Each row is a point on a tangle of strands that fork, close into loops and nearly touch. The rows are in no order.
In the rows, 128 means zero.
Points whose rows are less than 162 apart are linked; no others are. Some points are linked to none.
q_654: [169 146 163 139 132 129  90 103 103 150  79 124 112  73 113 109 125 126
 149 159 125 120 131 145 146 108  76 114 129 131 166 131 181 112 176  87
 135 118 143  64  72 123 114 121 136 116 111]
q_140: [118 152  97  91 127  46 129 203 193 141 153 121 120 188 174  84 125 104
 123 128 178 114 141 100 121 169 175 124 148 114  95 114  91 163  97 176
 121 214  90 183 164 169 118 122  50 120 125]
q_711: [ 89 124 133 152 107 139  98 120 110 135 110  79  76 136 177  89  82 128
 165 145 125 154 191 115 111 112 112 148  81 133 146 131 170 130 141 102
 147 116 131  35 119  75 110 124 141 139 195]
q_74: [ 85 104 144 138 126 174 104  96 118 100 117 129 110 118 166 153 112 159
 139  83  96 163 148 109  97 135 137 169  46 108 137 160 205 144 122 115
 145  85 143  67 177  90 132 162 186 136 175]
q_110: [ 99 127 145 108 159 109 131 156 142 110 147 141 141  91  80 153 124 104
 106  81 111 162  74 175 141  89 142 136 129  83  76 119 133 134  83 131
 113  86  91 161 120 126 123 172  76 134  66]
q_297: [152 170  77 153 136 183 145 130 107 178 119 103 130 159 151 120 157 170
 178 111 176  98 128 102 126 154 153 152 131 136 177 134 172 135 103  75
 153 161 172  68 149 105 110  63 185 122 166]
q_91: [119 148 159 117 110 118 118 158 124 161 126 128 148 123 123  79 147  70
 130 166 128 122 140 109 140 103 101 137 141 129 102 103 112 136 144 177
 128 111 118 160  75 137 100  82  45 108  83]
q_479: [ 27 136  83 110 129 119 113 103 134 119 162  93 127 132 175 110 100 115
 147 132 136 135 169 124  89 136 200 175  71  77 136 123 156 178 116 193
 135 110 137 100 142 126  98 179  72 128 143]
q_170: [117 108 165 109 101  96  85 125 105 126 132 163 160 115 161 133 147 135
 139 137 102 106 166  74 123 115 115 107 116 126  81 135 155 151 156 171
 108 126 102 138 105 164 116  99 129  93  83]
q_800: [ 77 116 165  87 143  99  94 129 182 110 147 144 130 104 133 113 132 118
 116 141 101 150 160 140 113 119 161 146 120  73 134 146 154 178 121 207
 154 124 143 155 138  99 137 158  66 117 112]
q_620: [129  87 200 120 135 156 117 123 142 123 125 186 118  98 117 178 186 158
  90  63  81 147 120 128 128 134 116 140  87 136 135 191 161 145 117  93
 132 108 129 131 179 104 153 147 177 103 155]
q_391: [187 140 135 131 178 118 200 149 186 120 120 155 129 117  85 162 135 132
  88  99 129 159  83 157 129 126 139 133 171 153 166 146  86 127  85  70
 135 170 150 164 143 130 170 153 134 128 137]
q_804: [106 149 118 126 133 150 162 103 122 136 147 109 160 122  92 142 135  87
 125 122 127 189  95 157 133 109 127 161 137 102 120 101 105 116 108 111
 126 105 151 123  90 133 105 144  86 127 102]
q_278: [146 126 131 102 143  74 148 148 165  84 123 159 164 158 136 142 106 123
  93  97 144 146 120 135 134 138 150  87 169 160  73 134  45 127 109 103
  65 191  80 210 123 179 161 175 121 135 107]
q_211: [103 133 153 139 124 140 158 134 148 128 138 136 114 128 128 130 145 111
 122 145 130 135 138  95 121 134 123 154 106 120 136 141 138 128 140 161
 152  70 144 141 153 126 144 128 115 130 108]
q_706: [141  83  90 140 125 186  93  95  61 116 111 105 140 124  94 165 148 182
 151  87 113  84  90 202 147 128 133  71 154 174 159 149 127 104 116  83
  97 160 148 116 142 136 117 142 212 161 178]
q_96: [ 83 165 102 119 138 134 159 157 166 143 171 119 160 145 123 118 154 109
 111  97 146 149 115 108 118 124 156 196 103 113 120 121 123 155  77 144
 150 132 133 146 148 140  94 133  88 109 123]
q_155: [142 127 113 142 141 145 175  73 102 113 137 120 162 143 137 176 101 145
 120  86 131 163 105 141 116 125 152 126 127 144 128 136  90 118 108  41
  88 127 139 129 120 162 127 176 196 130 148]
q_808: [109  75 185  92 122 128  50 156 162 101 120 175 115  79  85 134 178 137
  92 135  69 149 146 157 148 122  80  93 155 116  93 155 132 152 131 157
 141 141 132 176 136  80 152 132  96 110 125]
q_334: [121 122 112 133  84 107 104 152 123 123 154 123 134 161 147 109 117 114
 111 122 128 127 140  92 114 128 144 139 116 175  96 118  76 131 123 126
 105 165  99 139 135 144 113 128 129 121 163]
q_474: [159 151 148 108 152  91 130 150 147 144 117 126 117 120 129  77 110  78
 142 189 141 138 133 133 159 117 124  97 176 130 136 110 114 134 143 155
 128 147 111 142  61 136 122 102  42 145  76]
q_770: [165 142 144 142 118 145 110 105 115 148  96 113 112 103  97  88 133  97
 139 195 125 125 148 137 152 106  67 110 168 145 164 120 113 113 175 110
 149 116 164  85  65 107 109  99 103 124 129]
q_84: [126 179 125 123 144 163 202  86 162 144 115 117 132 127 116 134 130 103
 129 142 129 175 134 152 121 135 138 171 139  56 212 115 153 151 137 146
 187  96 195 119  93 119 123 145  77 136  77]
q_113: [130 108 166  93 171  89 140 168 182 106 131 155 118 100 125 119 128 124
 102 145 125 147 123 131 135 139 155 102 162  92 134 149 148 170 104 185
 148 152 128 157 130 110 151 145  82 131  82]
q_989: [131 136  55 124 147  95 146 160 142 149 152  85 140 168 145  95 134 141
 136 176 171  62 108 146 119 181 168 110 170 130 115 112 123 120 105 216
 125 186 114 166 162 161 130  77  83 147  97]
q_64: [141 145  59 176 134 139 168 137 113 139 143 103 115 158 147 123 112 145
 144  99 170  90 105 104 124 130 163 138  93 168 116 103  94  84  99  70
  93 106 109 107 178 127 111 122 185 136 175]
q_31: [126  98 129 150 164 110 137 123 165 118 103 105  60 108 131 120  88 145
 135 158 141 138 144 164 123 131 141 117 120 102 179 139 181 114 135 164
 162 119 174  77 140  58 162 152 132 172 168]
q_127: [ 23 110 132  79 121 108  64 119 144 106 170 119 135 122 140 115 114 109
 124 133  98 152 150 137 104 122 173 152  95  66 101 125 149 177 118 210
 115 107 106 140 138 110  94 174  61 107 123]
q_252: [111  86 135  88 108 106 115  69  85  74 117 119 156 135 125 160  72 111
 100 128 112 150 134 149 127 111 132  73 159 125  85 105  62 106 163 133
  80 125  98 157  77 162 133 176 126 123 126]
q_445: [194 140 119 160 153 165 155 124 110 161  86 142 130 136  96 164 154 180
 142 135 173  55  93 138 146 147 112  84 160 176 193 169 152 112 140  99
 136 138 151 133 159 141 144  87 204 153 138]
q_55: [116 145 180 122 101 116 138 162 148 152 136 179 154 134 116 102 169  92
 130 123 106 144 145  63 138 103 101 177 114 119  94 136 123 160 139 151
 136 109 107 167 110 160 106  91  64  88  81]
q_859: [ 87 114 115 154 100 131 103 111 112 130 129 125 111 118 179 113 114 124
 173 153 111 113 177  63 109 118 121 167  28 117 128 127 204 138 165 148
 137  59 115  83 162 100 119 119 141 133 141]
q_535: [ 74  90 192  77  93 136  54 109 126  95 145 159 118  79  85 139 153 119
 106 127  63 160 157 135 133 111  95 140 113  79 100 138 139 126 146 180
 147  92 134 150 123  79 135 144  88 110 123]
q_532: [111 123 160 149 137 167 116 117 119 119 111 158 101  96 138 154 149 131
 135  86  87 150 111 107 107 104  87 187  42 118 110 142 202 144 138  67
 149  48 111  93 171  96 123 162 170 114 143]
q_210: [129 103 147 127 137 147  79 119 121 125 100 108  99  86 127 140 139 168
 145 144 115 106 142 145 130 127 107 115  96 101 174 159 238 136 154 153
 172 129 158  70 131  87 134 118 178 125 137]
q_921: [158 151  82 135  88 116 143 168 136 140 151  98 120 203 162 104 135 148
 114 138 188  54 138 102 134 179 151 122 133 173 119 128  85 117 121 163
 130 199 106 164 206 173 147  63 139 133 160]
q_141: [160 160 106 150 132  80 185 165 152 140 118 115 119 161 159  83 102  97
 121 148 192 107 121  76 135 135 138 142 109 149 107  89  61 102 131 100
 100  99  82 157 137 159 143 103 102 129 120]
q_146: [124 151 107 144 134 146 144 123 129 150 128 104 119 109  95 107 110  86
 144 177 141 150 112 159 155 104  92 139 150 124 138 107 107  98 125 126
 146  89 146 123  88 111 113 120  80 148 127]
q_118: [136 152 172 117 102 140 172  91 114 151 114 136 165 161 158 142 154 134
 119 143 127 133 179  93 100 157 121 158 142  91 186 148 140 177 160 166
 177 143 193 125 108 155 129 105 124 111 101]
q_315: [119 102 153 113  99 185  48  96  67 123 104 127 128  89 120 138 162 170
 139 116  76 129 138 137 137 124  81 113 123 128 158 162 198 130 162 115
 147 138 167  79 122 107 131 114 193 119 169]
q_692: [139 135 100 159 104 137 146 117  74 141 125 115 152 146 133 121 121 124
 151 143 144  99 112  98 130 137 117 116 114 149 125 103 121 105 159 122
  99  90 109 125 121 174  99 103 166 122 108]
q_107: [116 133  32 136 154 126 166 113 130 132 164  62 124 162 145 136 113 153
 153 101 149 132 102 175 115 146 202 125 156 112 160 125 131 125  73 136
 133 187 169  95 142 121 122 139 124 144 173]
q_700: [131 156  69 124 146  94 204  99 104 139 162  98 154 181 169 138  75 111
 146 110 168 145 109 112 103 143 178 123 143 115 117  89  85 113 114 110
  93 158 105 141 102 199 104 136 133 123  96]
q_137: [108 147 102 132 105 187 147  59  68 135 127 101 162 150 138 153 125 132
 155 118 116 179 139 131 119 134  98 134 135  90 159 109 128 143 140  90
 142 136 172  88  76 137  95 139 178 109 136]
q_320: [135 142  57 156  98 144 150 140 117 129 156  77 147 198 129 121 137 148
 127 102 150  89 116 132 120 161 148 130 157 165 128 118  52 112 116 145
 129 185 139 161 175 164 128  84 163 144 174]
q_967: [118 154  78 118 100  68 122 168 160 152 167  93  98 178 183  64 104  80
 122 153 172 106 160  94 121 146 163 132 140 134 105  80  56 133 122 155
 132 175  84 128 134 143 105 104  50 114 162]
q_77: [142 141 137 127 139  76 149 152 190 145 126 106  73 116 168  61  88  78
 127 186 140 140 181 125 138 128 143 131 138 118 158 118 122 146 125 160
 143 145 126 112  97  94 128 105  46 158 120]
q_122: [126 125 114 118 140 132 132 131  86 112 131 149 180 126  98 161 142 148
 119 106 121 109  82 157 126 115 123 104 141 133  80 129 130 116 121 141
 103 130 105 173 120 179 120 137 141 134  63]
q_792: [102 114 105 133 111 117  92 132 113 138 142 104 121 135 157 100 116 124
 152 173 149  90 150 102 117 143 145 113 111 124 127 116 165 150 154 219
 134 125 121 106 131 137 112  98  99 122 115]
q_480: [147 145 156 122 186 103 142 141 159 112 122 168 138  77  87 132 120 114
 113 117 123 157  74 162 149  84 134 123 153 119  95 120 119 127 109  89
  99 124  96 156  84 120 133 167  95 123  60]
q_367: [180 147  96 147 164 138 129 141 119 136  96 122 141 103  77 112 148 136
 137 175 155  81  76 181 174 112  99  82 186 169 150 128 134  95 131 122
 117 146 132 146 100 124 129 104 127 162 109]
q_892: [160 140 189 126 110 136 150  90 115 146 111 144 151 125 156 142 147 158
 101 128 109 160 167 115 117 148 118 131 152 124 168 160 129 148 137 123
 147 159 167 105 105 142 139 110 169 108 131]
q_974: [114 149  83 138  77 148 138 110  42 152 146 112 169 181 173 111 123 118
 158 119 129 124 125  66  96 140 137 131 115 134 104  70  94 130 158 130
 103 123 112 126 100 176  81 103 148 107 120]
q_375: [119  73 154  83 134  83  46 123 129 105 117 127  94  82 149 120 104 125
 135 181  97 112 161 144 135 105 118  55 119 103 106 130 183 135 173 189
 115 137  94 122 101 112 142 152 115 123  87]
q_495: [167 122 169 129  83 166 145 121 114 128 113 146 150 146  74 146 171 137
  96 126 108 136 134 147 138 154  80 121 199 161 175 172  75 114 136 135
 170 173 181 161 129 144 146  90 147 122 147]
q_386: [145 134 157 160 162  96 166 152 208 131 110 125  55 105 139  95  92 101
 124 172 143 141 167 134 133 117 138 136 117 116 175 123 141 121 119 135
 160 106 146  89 139  60 155 127  94 154 135]
q_813: [158 108 159 113  82 148 135 116 111 123 122 131 139 178 136 140 142 154
  99 119 130 137 169 124 125 161 121 107 166 157 161 153  81 138 136 134
 137 186 169 153 135 156 150 105 167 124 168]
q_752: [172 159 113 165 142 158 178 121  93 165 110 133 151 157 139 153 149 159
 150 127 159  76  99  99 128 151 116 119 127 157 140 126 157 117 143 102
 119 122 134 111 133 165 122  85 199 130 101]
q_327: [169 149 171 115 153  75 175 198 207 121 108 177 116 134 125 123 139 117
  92 135 155 157 117 115 146 148 143 117 170 119 129 150 101 155 111 143
 147 180 109 208 133 138 185 134  85 140  90]
q_858: [150 102 198 118 103 143  97 104 124 106 104 174 119  98 104 142 161 127
 109 138  74 142 167 114 134 111  75 128 127 161 126 155 113 116 179  93
 115 112 119 121 124 124 155 127 143 105 148]
q_763: [115 104 159 148 104 185  81 122  90 111 108 149 108  89  73 150 162 120
 144  90  87 121  72 148 122 111  55 158  65 129 120 133 176  90 143  60
 132  46 121 128 169 100 112 154 172 122 151]
q_43: [174 127 124 122 140 146 121 159 137 124 131 143 165 141  97 138 170 166
 108 112 139  94 108 178 138 139 125  95 186 184 125 150 101 123 102 127
 120 222 127 170 147 141 128  90 157 133 132]
q_907: [179 122 137 135 173 160 162 127 134 145  93 144 107 107  82 172 147 171
 116 134 147  89  73 167 144 160 116  81 168 143 204 164 183 117 138 141
 171 145 171 122 152 100 158 108 160 146 119]
q_392: [ 71 143  53 136 116 139 129 111 127 145 153  50  96 156 156  85  87  99
 158 131 141 167 147 140 106 122 176 163 107 105 148  92  98 120 111 136
 140 115 137  71 124  98  98 134  91 133 197]
q_600: [ 98 100  77 149  84 155  92 123  99 118 137  82 104 161 106 115 116 155
 145 143 133 109 132 154 139 143 114 101 140 143 129 134 112 111 139 162
 139 137 140 122 164 117 136 116 147 155 187]
q_509: [187 154 137 155 175  83 172 172 181 138  96 135  88 119 134  89 100 101
 116 179 167 120 121 108 155 126 125 129 143 141 140 117  94 111 133  99
 109  99  85 138 115 114 162 117  94 153  99]
q_704: [114  97 130 143 124 114  66 110 101 112 113 119  97 104 175 129 116 153
 155 145 121  94 161 105 113 115 109 106  57 133 129 142 215 128 170 131
 121 109 137  71 139 107 135 113 188 132 141]
q_402: [144 180 127 134 193 127 219 119 174 159 122 145 129 106 121 142 124 121
 125 124 148 162 102 134 121 125 171 169 136  75 192 132 153 143 104 119
 183 116 178 100 118 108 137 144  91 138 103]
q_665: [115 158  85 159  88 165 132 125  72 164 140 112 136 168 172  97 129 103
 153 114 134 146 145  59 114 125 110 177  91 152 126  76  85 116 133  69
 130  99 125  87 110 128  77 103 160 110 157]
q_823: [108  60 163 116 106  85  99 142 142  85 156 172 119 138 166 158 122 156
 112 128  96 118 185  77 125 128 129  96  95 142  74 153 127 140 155 160
  85 129  80 167 171 121 177 148 156 112 141]
q_824: [135 140 118 133 159 123 110 167 128 110 125 154 148  99  67 120 130 114
 124 124 125 119  74 163 158  74 106 117 162 156  88  99  80 102  98  62
  91 120  81 170 103 120 118 168 116 144 115]
q_489: [101 164 157 118 137 171 172  78 144 134 137 131 142 119 118 147 132  76
 127 124 107 191 137 142 118 108 132 202 112  58 148 104 145 151 125 120
 163  74 173 115  93 124  92 154  73 122  88]
q_225: [207 163 143 154 165 110 128 137 127 144  70 154  97  92 110 105 122 135
 139 154 149  93 113 128 156 108  95 121 143 171 152 130 162 100 132  47
 107 125 118  68 108 108 125 108 166 130 132]
q_541: [118 101 112 129 110  78  76 168 117 124 159 153 122 151 183 110 107 133
 150 116 126  88 124  84 110 137 161 122  91 164  68 118 108 155 107 123
  74 172  50 131 160 145 108 117 143 109 133]
q_398: [124  96 147 136 133  49  96 171 150 100 128 166  96 137 180 122 104 146
 136 153 136  96 154  86 135 116 137  94 106 154  78 134 133 147 147 137
  76 132  53 145 149 138 143 139 149 118 112]
q_503: [160 163  62 139 144 103 156 154 139 157 161 108 143 182 171 117 134 162
 134 136 191  33 118 110 126 182 184 126 132 144 122 130 137 127  99 170
 144 198 102 145 180 161 122  49 127 140 113]
q_422: [185  96 180 141 154  94 114 152 163 127 110 176 111  95 145 149 137 162
 121 149 132  93 152 116 136 130 120  80 120 149 140 166 185 142 155 133
 111 148 109 113 145 108 171 120 169 132 113]
q_313: [123  80 146 110 139  95   4 139 120 110 109 139 113  79 128 114 131 150
 137 150  88  93 145 157 145 104  92  56 122 140  99 129 174 120 160 132
  88 151  88 109 100  90 125 142 148 120 137]
q_514: [121 112 137 179  86 150 124 122 102 139 114 141 107 155 165 129 135 133
 161 146 110 121 166  43 114 143  68 170  61 161 132 123 148 107 182 115
 140  38 126  81 160 111 125 108 188 133 160]
q_403: [113  58 170 108 109 131  95 119 116  94 142 181 137 113 148 170 162 184
 107  70  84 122 156 104 117 146 148 104  94 144 104 182 148 139 129 146
 107 131 119 150 178 131 171 137 194 113 160]
q_124: [135 105 172 149  96 113 103 140 145 114 126 140  94 122 138 107 113 126
 129 165 116 140 187  95 132 116  96 119 121 173 134 134 113 117 160 107
 109 117 116  99 133  94 166 130 145 123 179]
q_130: [ 89 101 121 133 129 164 125 111  98 106 145 128 139 112 110 204 126 147
 117  74 118 134  74 142 124 128 139 124  81 114  95 141 157 117 117 106
 111  68 123 140 163 141 132 187 183 139 110]
q_869: [146 106 165 124 132 128  82 186 167 103 107 175 113  84  81 117 169 125
 104 151 104 127  99 159 149 118  73 105 161 163 104 132  96 125 121 123
 119 139 121 160 127  83 157 148 113 140 134]
q_286: [118 121  84 122 135 114 113 129  90 145 143  84 146 134 131 119  92 118
 151 143 133 120 106 159 114 108 150 106 155 129 105  95 114 131 123 146
 107 160 105 118  77 155  91 126 111 129 106]
q_767: [ 82 114 168  85 155 136  87 139 152  87 146 156 144  70  78 173 161 134
 107  60  83 152  97 166 134 102 146 146  88  71  75 146 161 141  83 131
 133 109 106 159 143  93 132 171 120 104  98]
q_936: [165 128  52 147 119 182 119  95  52 132 130  91 160 177 112 135 136 163
 158 107 141  65 111 166 136 124 141  98 176 201 146 115  94 102 110  74
  77 174 144 135 139 158  98 101 201 161 185]
q_729: [142  87 162 111 152 109  50 154 135 112 108 172 118  83 131 145 159 188
 119 122 101  89 124 157 153 123 121  70 123 152 112 166 186 145 119 134
 108 181 110 127 133 105 153 132 176 118 134]
q_569: [118 135 146 127  89 158 138  50  75 130 120 103 153 131 149 139  91  97
 134 142 104 176 162 135 124 114 109 116 119  97 137  92 100 131 168  96
 117  99 138  84  41 152 105 158 131 127 123]
q_235: [151 118 133 135 146 122 101 168 160 124 108 139 101  96  86 106 130 131
 130 183 148 103 104 145 162 125  88  76 164 155 131 132 136 113 148 148
 119 129 115 140 125 100 155 119 106 141 116]
q_993: [128 142 146 134 119 209 124 114  94 131 110 136 120 102  53 174 172 134
 125  87 105 139  64 166 141 122  72 162 115 138 132 145 141 106 121  56
 151  77 160 127 159 101 117 139 161 122 155]
q_321: [166 161  99 127 207  98 196 134 176 148 111 106 115 105 151 116  93 117
 142 153 162 135  98 153 132 133 183 107 157  99 160 129 164 135  96 133
 145 129 142 102  96 117 132 121  85 152  69]
q_908: [205 127 163 155 174  94 144 151 170 123  74 158  83  95 132 136 118 163
 134 167 175  80 130 134 150 122 119  86 147 178 158 141 169 110 142  82
 100 136 100  98 131 115 160 124 159 162 126]
q_926: [107 138  70 115 131 117 124 155 128 156 150  76 138 150 137  88 118 111
 154 158 161  99 122 140 122 145 166 128 131 111 122  97 131 145 115 198
 142 153 135 121 115 147 109  92  67 137 114]
q_249: [ 83 142 169 102  70 146 128  85 102 115 140 149 177 146 122 150 147  93
 114 108  87 188 155  93 109 118 112 169 111  79  89 115 114 145 152 165
 136  67 144 152  97 166 104 133  85 107  84]
q_638: [146 165  50 163 117 166 154 140  96 160 142  89 132 174 129 106 142 141
 146 104 178  87 117 113 123 150 152 160 129 166 141 109  89 100 105  72
 132 151 148 103 160 127 100  71 170 130 187]
q_484: [102 102 132 112 101 120 114 142 151  93 155 126 144 128  89 130 131 118
  98 122 102 174 121 162 136 134 121 112 168 116 115 127  73 118 107 170
 132 135 138 186 133 125 145 161  92 127 135]
q_879: [151 121 179 139 120 168 144 119 143 131 100 142 103 110  64 145 156 127
 107 148  99 148 117 168 137 137  82 142 184 123 172 156 106 114 149 107
 174 121 182 134 128 109 151 143 133 150 163]
q_961: [121 129  90 160 122 208 127 131  88 146 138 132 140 149  65 153 171 155
 135  69 113 108  79 159 142 129 115 156 122 166 133 140 124  95 106 106
 156 110 149 148 183 121 109 111 190 144 177]
q_265: [ 86 114 162  98 142 135  72 119 119 100 144 148 150  72 133 164 144 137
 132  86  82 128 133 119 109 103 142 140  73  79  99 142 217 150 121 149
 147  82 119 124 141 125 134 148 138 104  85]
q_274: [112 179 120 128 133 155 178  81 145 165 110 111 163 144 162 113 131 114
 143 155 158 128 160 108 106 161 131 163 117  66 201 122 164 178 147 180
 183 110 192 119  91 140 122 113  86 132  79]
q_882: [122 115 145 110  89 110 148  65  91 120 127 129 160 142 160 151  91 120
 116 121 121 154 154 103 105 135 131 108 129 112 108 125  97 133 165 132
 102 116 117 124  69 179 128 152 139 109  95]
q_98: [158 135 143 130 174 136 190 127 150 113 139 163 150 116 106 173 130 134
  89  70 127 168  95 141 137 113 149 144 137 149 117 142  95 129  78  49
  87 141 130 146 132 149 140 177 160 110 132]
q_994: [181 141 162 122 156 126 180 135 176 112 107 146 101  92  77 138 121 103
  96 142 118 181  99 165 149 126 125 136 182 118 161 135  91 125 106 107
 157 149 165 146 100  99 159 146 106 157 130]
q_482: [136 119 184 120 104 117 158 118 109 108 119 181 170 124  91 163 155 123
 101 102 108 142 117 122 127 126  99 137 139 135  83 133  83 116 141 128
 115 102 104 197 107 190 131 138 117 118  62]
q_889: [120 130 174 119  87 149 144 122 108 111 148 153 178 134  81 151 134  91
  97 100 112 177 107 115 138 109  80 168 137 138  76 103  52  97 127 102
 112  67 118 185 108 174 114 151 103 113 112]
q_271: [122  84 201  92 110 168 107 103 129 105 112 187 119  87  77 176 191 171
  85  79  73 140 121 164 142 150  95 123 151 106 144 188 115 122 131 115
 158 126 164 159 170  95 170 136 164 124 172]
q_672: [166 183  53 129 155  67 210 164 150 161 150  79 136 190 173  96 100 110
 115 112 207 111 107  96 136 157 167 148 129 129  96  99  53  93  92 106
 112 149  91 177 150 189 139 107  85 129 115]
q_305: [ 72 132 115 126  98 101  97 136 122 130 155 125 110 131 191  89  89  95
 149 127 107 153 164  83  97  98 170 167  63 119  99 101 134 154 132 130
 115 113  68  81 128 112  88 143  98  97 158]
q_872: [152 130 101 141 135 158 103 147 103 110 114 128 158  97  47 124 149 107
 138 146 121  98  67 186 156  96  79 105 181 169 115  97  89  77 124 101
 109 117 135 156 106 135 127 145 121 153 122]
q_38: [147 114  73 168 132 148 156 103  92 133 129 120 140 140 120 151  97 149
 144  96 151 109  85 136 129 122 143 112 125 173 128 110  91  90 108  45
  75  92 123 129 155 143 121 170 209 159 165]
q_133: [142 139 151  96 131  47 162 192 190 122 136 144 137 179 160 109 114 130
  94 127 160 137 143  84 123 157 154 110 166 129  99 137  92 152 113 174
 122 203  96 192 153 184 156 121  80 110  83]
q_223: [176 161 159 155 184  85 201 171 225 152  93 156  54 103 136 111 113  96
  96 175 170 129 128 102 135 139 131 137 136 137 171 129 134 124 133 129
 151  97 122 130 156  76 174 118  75 166 107]
q_799: [127 131 167 103 108 103 136 151 131 143 124 152 168 140 142 129 164 127
 123 124 122 115 173  73 108 138 126 158 122 113 111 137 150 173 150 209
 153 139 129 174 107 186 119  82  90 111  41]
q_584: [171 186  37 119 141 111 205 135 122 173 164  70 173 220 165 112 126 139
 107  87 178  95 108 104 120 164 163 152 151 138  99  93  82 106  80 117
 129 193 133 189 165 214 105  81 110 128 117]
q_855: [ 59 150  80 109 109  95 103 139 134 130 168 115 126 159 205  91 100 112
 170 121 140 118 160  71  85 134 204 184  75 107 112 103 145 190 111 173
 113 128 108  91 148 135  79 146  72 106 151]
q_563: [160 125 128 149 189 129 181 104 154 124 105 127  88 104 121 170 109 171
 131 138 165 126  95 157 122 151 147  88 126 104 199 152 190 115 125 147
 159 118 172 103 152  96 170 145 159 169 118]
q_990: [181 148 115 151 137 147 143 118 123 152 119 113 117 144 132 122 129 158
 146 122 158 113 131 133 130 145 155 110 167 143 187 149 144 124  91  86
 134 203 172  64 124 114 130  85 176 122 169]
q_723: [ 77 120 127 117 120 141 112  98 110 117 133 109 118 139 184 128 106 141
 141 115 106 153 176 106 106 128 165 147  94 110 149 140 171 160 114 127
 134 156 140  61 139 108 133 140 145 112 171]
q_73: [103 164  81 148 133 177 178  81 115 146 142  94 137 158 124 147 122 112
 145 103 124 187 115 144 124 120 126 167 118  96 144  92 111 120 101  71
 140 101 169 104  96 136 108 146 148 126 145]
q_396: [153  91 217  97 105 102  70 117 115  99 107 183 127  95 129 142 148 127
  98 149  76 114 174  96 138 111  87 103 141 144  88 153 126 127 190 151
 107 115 113 143  85 148 157 109 140  89  88]
q_745: [137 112 156 132 179 128  92 163 136 122  99 153 118  56  96 135 138 133
 133 112 110 106  78 153 148  84 103 108 100 140 112 146 201 119 120  81
 134 104  96 115 141 105 130 158 156 119  98]
q_573: [115 152  50 134 123  88 124 127 137 147 155  58  89 169 166  75  85 101
 150 165 187 119 155 128 117 144 165 140 137 132 120  79  70 111 122 125
 120 157 116  85 108 111 105 108  78 141 186]
q_188: [141 135  82 147 152 137 155 139 152 141 124  98 108 146 131 120 109 163
 131 134 172 101 122 157 131 155 185 127 150 113 192 141 149 129  85 132
 172 185 179  82 161  90 148 111 145 128 166]
q_793: [107 114 142 157 104 122 119 132 134 135 110 105  79 128 146  83  91  94
 149 158 131 140 182 113 125 101  93 154  90 161 126 108 103 107 155 105
 135  75 115  83 118  77 123 125 122 137 181]
q_671: [130 115 112  75 132  78 128 105 120 100 131 128 180 158 126 155  90 116
 101 103 117 160 122 152 113 131 154  71 190 141  77 112  45 124 115 131
  70 183  86 178  69 184 132 175  98 130 102]
q_368: [125 171 100 171  90 170 173 105 116 166 117 122 127 162 179 123 140 116
 152 129 153 145 158  43 115 146 113 182  52 130 135 117 121 125 162  91
 137  48 131  92 146 131 120 113 168 128 145]
q_639: [110 100 113 130 109 208  97  72  60 122 125 108 132 143  99 158 149 167
 151  88 101 133 121 170 142 151 104 106 145 123 157 170 142 122 128 106
 140 141 180  92 131 118 128 125 203 134 185]
q_460: [143 167  56 128 191 112 202 109 150 134 151  72 132 143 138 120  87 140
 135 145 172 130 101 159 115 143 195 118 167 104 158 108 125 118  97 141
 134 166 152 123 111 138 126 120 100 147 108]
q_344: [ 69 123 178  89  81 151  89 117 130 108 157 148 152 101  86 140 147  91
 115  91  87 180 130 141 120  97 108 181 101  75  78 111 129 140 119 169
 137  78 123 167 110 121 112 147  69 105 100]
q_190: [120  92 187  85 123 154  50 133 139 102 106 164 106  57  84 148 189 164
  97  97  56 112 123 169 146 132  85 116 123  95 135 180 180 130 133 143
 167 137 153 142 151  76 161 128 143 104 155]
q_877: [103  93 102 113 117 113  76 103  72  94 138 114 159 127 105 138  97 133
 130 134 118 119  87 178 126 112 136  60 140 119  77 107  98 112 137 147
  81 118  98 155  99 159 113 165 143 142  99]
q_806: [ 43 114 131 107  91 126  68 120  90 112 178 122 148 126 126 129 112  87
 135 105  86 168 116 137 114  95 129 157  82  72  76  89 136 127 126 166
 113  73  86 148 111 123  82 185  94 118 105]
q_750: [ 94 106 136 150 119 150  89 109 121  99 119  89  96  89 100 123  91  94
 140 128 105 166 115 176 138  97  78 147  91 105 113 107 150  89 145 101
 130  52 112 104 124  89 123 181 128 143 152]
q_496: [ 95  85 125 121 113  69  98 116 136 127 147 102  95 113 172 108  81 112
 136 207 136 110 175 127 118 123 134  91 123  89 131 118 170 142 176 220
 116 107 114 113 112 118 129 144  74 139  85]
q_641: [101 139 146 116 106  85  93 172 149 141 161 137 122 149 170  62 124  86
 133 120 113 137 182  60 119 115 142 167 108 156  93 116 102 158 123 120
 116 146  87 113 132 111  97  96  88  91 159]
q_395: [168 140  99 146 136 198 166 153 123 162 133 128 160 149  51 159 191 142
 112  85 129 111  78 160 141 135 104 149 171 167 152 153 107 116  97 101
 166 145 174 154 168 133 131  84 159 134 146]

A tip is a point with one link. Name the tips that can be reached along the links from each point below, in the order of the rows.
q_967 -> q_392, q_249, q_265
q_396 -> q_936, q_584, q_395
q_813 -> q_278, q_889

A fork is a point with three links, a tip a point with one. Leave the first point through the second and follow the links. Name the first fork or tip that comes.
q_799 / q_170 -> q_395
q_190 / q_271 -> q_127
q_638 / q_297 -> q_84
q_804 / q_146 -> q_926
q_892 / q_813 -> q_638
q_265 / q_767 -> q_808
q_858 / q_396 -> q_386
q_974 / q_665 -> q_936
q_313 / q_729 -> q_804
q_127 / q_800 -> q_392
